Points on a hilly landscape, in no order, each with its height.
From any point a ball takes the steepest step (drop divided by distance) to one of its 4 nearest points. It stops when none of these is lower. Distance is the straight distance between rows; heights are no part of it.
K_115 (h 43.8): [125 112 137 136 152 163 132 124 129 126]
K_963 (h 1.4): [136  66 141 172 158 149 102 161 121 121]
K_307 (h 8.5): [121  56 160 165 163 151  75 172 148 125]
K_205 (h 38.9): [133 122 120 135 148 156 138 118 115 113]
K_943 (h 9.9): [169 133  76 113 143 139 140 109  98  80]
K_604 (h 45.2): [145 195 104  84  87  97 158 105 105 114]
K_285 (h 23.3): [166 171  91  89 123 128 149 102 104  87]
K_819 (h 34.2): [ 94 136 181 127 133 124  99 136 202 157]
K_47 (h 62.2): [104 177 110  97  66  93 162 117 110 147]
K_796 (h 34.3): [ 99 133 181 124 142 136 102 134 198 157]
K_941 (h 62.5): [113 175 124 103  84 100 157 115 112 145]
K_844 (h 6.6): [119  69 146 155 160 159  97 155 147 131]
K_696 (h 38.2): [116 112 150 132 147 162 128 127 147 138]
K_716 (h 28.6): [149  95 103 157 153 144 125 134  94  98]
K_277 (h 22.7): [125  92 135 143 159 163 126 129 127 121]
K_407 (h 69.2): [117 166 139 108 107 118 150 110 121 148]
K_301 (h 65.7): [ 72 151 122 102  62  96 152 126 146 174]
K_481 (h 42.4): [126 150 134 118 131 145 147 108 118 128]
K_322 (h 14.9): [187 122  68 113 142 127 134 116  90  74]
K_185 (h 80.4): [107 152 164 118 119 125 133 118 147 161]
K_175 (h 59.3): [ 76 142 158 121  91  91 118 136 188 182]
K_876 (h 39.7): [107 116 173 128 152 154 110 132 182 148]
K_814 (h 56.7): [130 197  96  83  60  86 163 115 104 123]
K_893 (h 54.6): [105 141 164 122 135 136 130 120 156 160]
K_505 (h 63.7): [ 86 166 111 100  61  95 157 120 122 159]
K_183 (h 35.8): [167 179  91  86 117 118 155 101 105  97]
K_370 (h 16.9): [164 114  80 136 145 136 131 122  93  83]
K_74 (h 39.4): [194  99  84 162 152 110 110 138  71  80]
K_512 (h 36.8): [173  96  90 164 153 128 119 134  81  87]
K_860 (h 15.5): [179 154  77  93 133 128 144 101 102  81]
K_347 (h 69.8): [111 152 154 114 120 133 144 116 132 153]
K_609 (h 26.0): [139 132 112 123 143 151 144 109 108 106]
K_638 (h 60.3): [ 84 149 155 113  89 100 137 129 162 178]
K_960 (h 3.8): [128  73 133 163 159 158 108 150 123 122]
K_110 (h 39.5): [175  93 104 175 160 120 111 144  78  89]
K_649 (h 60.9): [ 71 144 161 124 100  94 109 141 203 175]
K_848 (h 39.1): [ 87 148 172 121 111 110 120 132 175 173]
K_895 (h 65.9): [ 53 140 145 122  81  88 115 144 208 178]
K_652 (h 7.3): [118  77 145 154 158 162 110 146 142 129]
K_328 (h 15.8): [109  76 159 145 164 165  86 151 174 133]
K_995 (h 12.8): [116  91 152 143 154 167 112 140 153 133]
K_927 (h 39.3): [194  94 103 176 163 109 109 142  76  87]
K_899 (h 75.9): [110 158 151 112 109 118 144 113 130 159]
K_146 (h 15.6): [146 175 116  99 119 126 153 102 107 111]
K_958 (h 22.0): [188 110  69 141 143 118 123 124  86  76]
K_180 (h 3.9): [ 97 141 172 123 126 126 117 127 175 168]
K_81 (h 65.8): [122 127 142 127 147 156 138 116 132 133]
K_647 (h 8.2): [163  75 141 186 167 130 100 165  88 109]
K_600 (h 13.4): [144  77 123 169 157 145 118 148 102 109]
K_438 (h 55.8): [130 188 116  93  90 102 158 112 103 125]
K_464 (h 55.7): [119 146 148 117 130 144 141 108 129 142]
K_743 (h 28.4): [146 119  99 133 149 150 138 117 100 104]
K_795 (h 59.0): [106 184  95  84  53  86 165 122 105 133]
K_381 (h 43.1): [219 100  78 152 154  96 107 134  72  77]
K_555 (h 64.8): [ 70 143 137 111  71  93 140 130 162 186]
K_689 (h 5.2): [141  57 158 180 167 142  81 178 122 122]
K_250 (h 13.7): [160 142  90 113 141 140 143 109 101  86]
K_637 (h 27.5): [109  96 165 138 161 163  96 139 179 140]
K_511 (h 66.8): [ 92 156 144 113  89 101 147 127 141 171]

Call two points neighbours if one is among the 4 nearest of the other. Go from one point of each pair to the other, from neighbour to neighbour, staying as low as possible. Name the highest point that can't be avoided.
K_943 / K_963 => K_716
K_146 / K_943 => K_285
K_180 / K_943 => K_876

For each start below, name the point where the ball stops.
K_464 => K_943
K_74 => K_963
K_438 => K_146
K_876 => K_963
K_285 => K_943
K_277 => K_963
K_795 => K_146
K_652 => K_963
K_381 => K_943
K_743 => K_943

Two balls start at each pair of points below. Name the first point that both come to, or write -.
K_696 / K_844 => K_960
K_407 / K_183 => K_943
K_927 / K_110 => K_716
K_941 / K_505 => K_604
